Each row is a point on a tangle of strands that fork and nearly touch. The rows are in no order.
In the rows, 128 means zero.
Two points are linked if the straight distance between their rows is under 99.1. Some points are linked to none.
K_691: [181 165 142  99 154 138 135 114 152 135 137 124  97 105 149 191 164 112
  68 170]
K_868: [139 101 103 164 133 100 152 143 118 162 153 108 133 107 192 122 153 153
  64 100]
K_984: [129  83 111 115 110 120 156 155 135  92 198  72  84 121 105 138 173 129
 103 175]
K_78: [116  99 111 142 141 152 172 149 128  81 109 153 136 124 110 229 125 138
 163 127]
K_549: [103 110 135 126 121 106  95 128 133 125 192  99  99 125  73  78 141 126
 118 176]
K_262: [ 97 172 155 134 138 102 105  71 116 154  90 149 150 110 101  59 107 126
 127 110]
K_799: [ 96 127 119 140 135 160 147  66 126 128 157 192 133 106  58 102 155 136
  95 196]
K_242: [171 123 130 134 134 113 132 148 128 147 100  92 141 121 184 140 131 121
 123  58]
K_146: [109 156 202 136 156  82 118 111 106 148  79 121 123 120 123 163 115  96
 154  68]
K_528: [103 128  86 161 115  92 159 134 108 139 126 161 143 154 175 100 149 139
  99 158]
K_84: [126  94 171 146 133 150 110 120 128 107  95 105  89 131  79 155 127  94
 165  99]
K_203: [168 141  69  82 131 156 130 148 164 152 136 138 138 149 172 130 121 146
 136 154]
K_31: [144 165  69  94 117 143 108 144 146 158 162 145 155 164 162  40 102 150
 132 172]
K_224: [174 146 108 100 134 129 145 116 120 166 162 141 146  90 164 117 151 131
  50 164]
K_874: [130 110 103 157 123 113 152 155 125 151 123 117 128 131 196 138 132 144
 112  75]
K_107: [133 122 161  93 123 162 115 152 166  74 130 109 112 145  68 174  68 119
 207 136]
K_455: [146 165  99 109 127 117 152 126  96 129  81 145 122 168 127 120 152 107
  86 216]
K_989: [108 157  91 130 122 143 133 101 102 133 100 189 157 151  97  71 125 127
 128 210]
K_55: [119 137 180 148 163 118 127  96 108 123  69 151 111  97  94 191 115  95
 140  88]
K_818: [118 134  78 137  85 108 125 160 125 155 135  92 144 164 181  52 134 143
 128 115]
K_81: [ 91 123 151 164 136  76 165 131 118 130 117 161 147 109 179 210  99 134
 131  93]
K_527: [157 141 153 120 139 114 108 149 137 163 133 102 154  91 189 144 108 149
 114  52]
K_927: [195 167 123  84 154 129 139 116 149 155 178 110 128  91 167 155 169 116
  63 161]
K_719: [141 110 185 111 138 170 147 147 164  63  98 125 143 146  73 168  75 101
 204 105]
K_211: [141  97 113 124 120 121 128 144 122 111 187  92  90 135  84  86 168 118
 102 189]
K_932: [151 102 129 120  94 111 153 172 124 111 189  68  82 146 148 155 191 126
 112 167]
K_243: [100 134  91 140 141 148 145  77 124 113 131 191 133 116  80 159 139 128
 101 195]
K_699: [151 154 140 117 113  84 108 148 106 131 123  95  76 177 128 123 163 113
 109 195]
K_325: [132 122  91 108 107  90 135 163 135 166 177 105 154 143 207  94 124 158
 110 129]
K_994: [103 103 123 173 115 105 148 130 100 121 101 106 103 167 124  96 149 121
 123 116]
K_940: [133 158 115 134 117 117 114 109  88 158 108 120 144 137 139  29 148 113
  83 138]
K_228: [186 146  95  85 137 154 149 136 159 146 113 154 143 144 172 191 125 145
 138 145]
K_517: [ 81 106 102 177 116 117 165 135 109 139 106 138 156 131 171 136 117 134
 138  68]
K_582: [164 153 109 118 134 134 103 121 131 162 121 110 135 120 141  74 140 129
 104 131]
K_954: [119 176 201 132 148  75  84 106 120 159 108 111 122  93 140 142 125 113
 113  84]
K_399: [151 122 130 107 107 139 116 154 133  85 122 105  91 160  96 154 153 111
 167 184]
K_113: [149 147 154 125 112  92  99 138 109 139 112  81  98 156 131 108 167 100
 110 136]
K_423: [ 83  83 109 152 107 177 139 125 142  95 134 157 128 143  72 132 114 147
 186 135]
K_682: [140 158  73 130 114 162 151 112 106 116  89 183 145 147 122 102 143 116
 101 200]
K_477: [ 80  97 163 107 105  98 129 147 146  83 162  99  99 121 108 182 103 155
 186 117]
K_421: [ 99 123 110 155 107  63 141 138  93 135 127 114  94 164 169  98 146 131
 112 135]
K_812: [136 146 162 148 152 122  73  95 134 135 134 124 104  96  93 112 127 139
 109 123]
K_803: [158  73 143 156 124 154 125 157 131 122 132  76 106  95 137 159 165 132
  94  72]
K_190: [122 135 102 136 115 180 168 158 125 147  84 150 165 178 144  61 121 107
 175  92]
K_785: [ 64  94 149 139 128  82 136 107 132 114 139 133 110 127 108 183 114 158
 166  98]
K_323: [176 106 135 116 136 221  76 124 138 110 114 113 137 122  65 109 117  86
 143 114]
K_561: [116  90 107 190 118  99 157 144  86 139 166 104 118 109 147 108 179 135
  56 127]
K_5: [ 70 116 158 149 143 103 135  71  97 117 120 147  83 120  89 165 148 140
  94 138]
K_720: [157 157 117 128 138 141 109 117 139 175 153 140 172  91 171 120  94 145
 117  78]
K_585: [105 101 125 132 123 117 176 107 106 118 206 130 104  98 111 141 160 120
  67 176]
K_850: [159 116 160 158 138 169  80  95 114 126  78 116 104 119  76  90 159  78
 102 123]
K_333: [175 134 166 146 152 141  72 105 120 137 109  98 114  88  94  95 148 101
  96  98]
K_665: [132 128 162 121 104 108 119 153 133 108 127  85 116 153 143 127 119 124
 189  97]
K_225: [159 187 122 106 140 152 118  95 127 165  37 160 166 128 129  61 128 106
 108 132]
K_220: [185 124 106  90 118 175 163 169 147 110 116 121 134 155 171 203 117 157
 164 125]
K_684: [127 141  77 100 110 147 121 147 146 130 150 144 147 161 151  91 117 143
 163 164]
K_209: [115 119 156  90 108 124 102 155 170  90 181  98 126 113 119 144  90 151
 209 117]
K_149: [ 97 121 122 170 107 113 119 103  84 142  91 117 124 146 107  40 158 125
 105 121]
K_279: [146 157 146  98 124 108  95 129 133 115 125 113  84 175  96 141 149 117
 153 193]
K_183: [139 158 114 120 137 123 111 113 127 162 138 146 161  94 163  97 117 140
  87 135]
K_319: [174 165 123 116 145 123 143 118 112 131 102 140 102 137 145 159 167 119
  74 196]
K_199: [ 93  78 118 158 124 123 145 127 118 125 180 119 113 106 102 120 161 143
  89 133]
K_410: [150 113 164  85 125 163  89 157 171  74 169  83 111 126  85 160 105 135
 196 140]
K_322: [148 165 165 134 136  81  94 122 100 160 102 107 114  95 174 105 139 126
  82  92]
K_137: [159 167 108  99 121 158  94 140 159 132 135 127 144 159 111  83 116 122
 178 149]
K_299: [145 154 175 148 113  59 102 136  99 151 114  79  94 143 175 105 168 119
 105 100]
K_978: [137 159 124  98 146 165 150 143 125 158  80 162 189 173 136  54 104 101
 183  88]
K_254: [146 174 113  98 146 165 110 119 134 161  85 145 170 131 122  54 108 102
 152 102]
K_135: [132 125 115  99  97  85 137 177 145 135 157  81 111 157 220 137 125 170
 143 122]
K_680: [113  86 107 141 100 160 133 136 138  78 134 121 100 163  98 128 135 130
 180 158]
K_163: [117 106 161 134 174 149 136 109 123 100  77 159 149 132  68 194  88 108
 143  99]
K_484: [118 134 121 120 146 110 173 102 131 122 193 130 101  83 138 178 151 112
  53 168]
K_493: [131 117 157 150 131 159  78 112 133 109 108 112 100 142  56  81 152  94
 128 153]
K_728: [ 40 103 147 140 146  70 131  81 111 118 137 165 102 127 118 176 117 155
 105 128]
K_708: [138  93  82 117 112 190 150 172 147 118 168 142 173 101 138 149  89 159
 143  80]
K_270: [ 74 117  96 157 133 116 172  89 106 104 127 181 115 128 120 152 139 137
  86 197]
K_705: [152 113 172  92 144 173 124 150 152 105 101 115 148 163  92 119  87  76
 202 103]
K_653: [119 120 119 135 135 118 172 147 129 107 106 150 141 118 165 208 115 138
 135  97]
K_490: [ 84 146 139 136 156  83 118  82 132 141 126 183 153  84 166 159 106 139
 100 148]
K_555: [ 96 108 163 169 146 102 113 100 118 121 115 127 102  90  81 144 128 145
 105 113]
K_274: [121 126  85 138 111 149 140 156 127 149 112 110 150 169 151  78 130 123
 157  91]
K_696: [128 108 122 114  82  98 150 178 154 114 167  87  84 131 175 160 145 153
 127 133]
K_335: [132  84 101 161 125 165 145 148 147 140 159 128 159  85 146 142 112 157
 129  65]
K_11: [112 164 138 105 156 106 117 125 145 149 126 147 178 118 149 125  62 135
 172  75]
K_200: [129  70 124 179 107 168 127 163 131 135 164 103 136  82 118 120 164 149
 100  54]
K_469: [ 86 157 161 138 148  82 103  65 117 140 109 170 140  75 115 107 101 131
 100 129]
K_414: [149 159 144  79 148 124 103 147 163 136 135 121 148 133 137 135  83 124
 185  85]
K_983: [122 160 125 128 132 165 100  72 130 138 100 188 153 134  53  75 119 112
 137 180]
K_342: [ 63 113  93 156 108  97 164 101  90 120 117 164 121 157 119 107 134 136
 105 173]
K_726: [120 141 160 111 137 100  80 122 145 122 181 117  96 101  89 119 140 130
 124 141]
K_331: [ 95 131 138 140 144  82 129 115 138 142 149 176 151  92 194 197  92 155
 130 105]
K_669: [167 151 159  58 130 155 120 167 148 122  97 103 142 174 133 119  86 104
 202  91]
K_783: [142  85 168 148 150 182 117 112 123  82 100 135 114 120  57 196 110 108
 150 112]
K_741: [ 93  86  94 158 125 178 158 121 126  88 123 174 153 127  88 176 101 142
 161 128]
K_362: [135 184 119  93 140 148  89 106 150 148 126 147 159 137 100  47  98 121
 165 146]
K_263: [113  98 122 166 119 148 159 142 125 124 120 140 169  98 140 177  97 152
 121  63]
K_652: [143 102  83  96 103 161 164 177 143 113 144 129 150 128 173 174 109 161
 163 110]

A fork is a point with three links. Follow the links from the first point to the second and name the forks in between, in order.
K_785 / K_254 | K_812
K_84 / K_263 | K_653
K_493 / K_708 | K_812 K_254 K_684
K_940 / K_741 | K_183 K_874 K_263 K_653
K_149 / K_684 | K_183 K_874 K_263 K_335
K_362 / K_224 | K_684 K_335 K_263 K_874 K_183
K_225 / K_874 | K_254 K_684 K_335 K_263
K_741 / K_528 | K_653 K_263 K_874 K_183
K_696 / K_81 | K_254 K_684 K_335 K_263 K_653
K_720 / K_799 | K_183

Follow the links from the first point to the second, and from the first to the third. Name the last point that the two ways share.
K_708 / K_682 / K_243 | K_183
K_423 / K_211 / K_484 | K_263
K_783 / K_203 / K_490 | K_653
K_331 / K_203 / K_927 | K_263
K_319 / K_199 / K_190 | K_874
K_561 / K_528 / K_399 | K_874
K_146 / K_421 / K_691 | K_183

A fork is a point with three links, a tip a point with one. Leave the first point through the second and follow the links. Name the first fork or tip that comes.
K_940 / K_149 | K_799
K_163 / K_55 | K_653
K_799 / K_243 | K_183
K_705 / K_719 | K_812
K_183 / K_224 | K_983
K_78 / K_741 | K_84
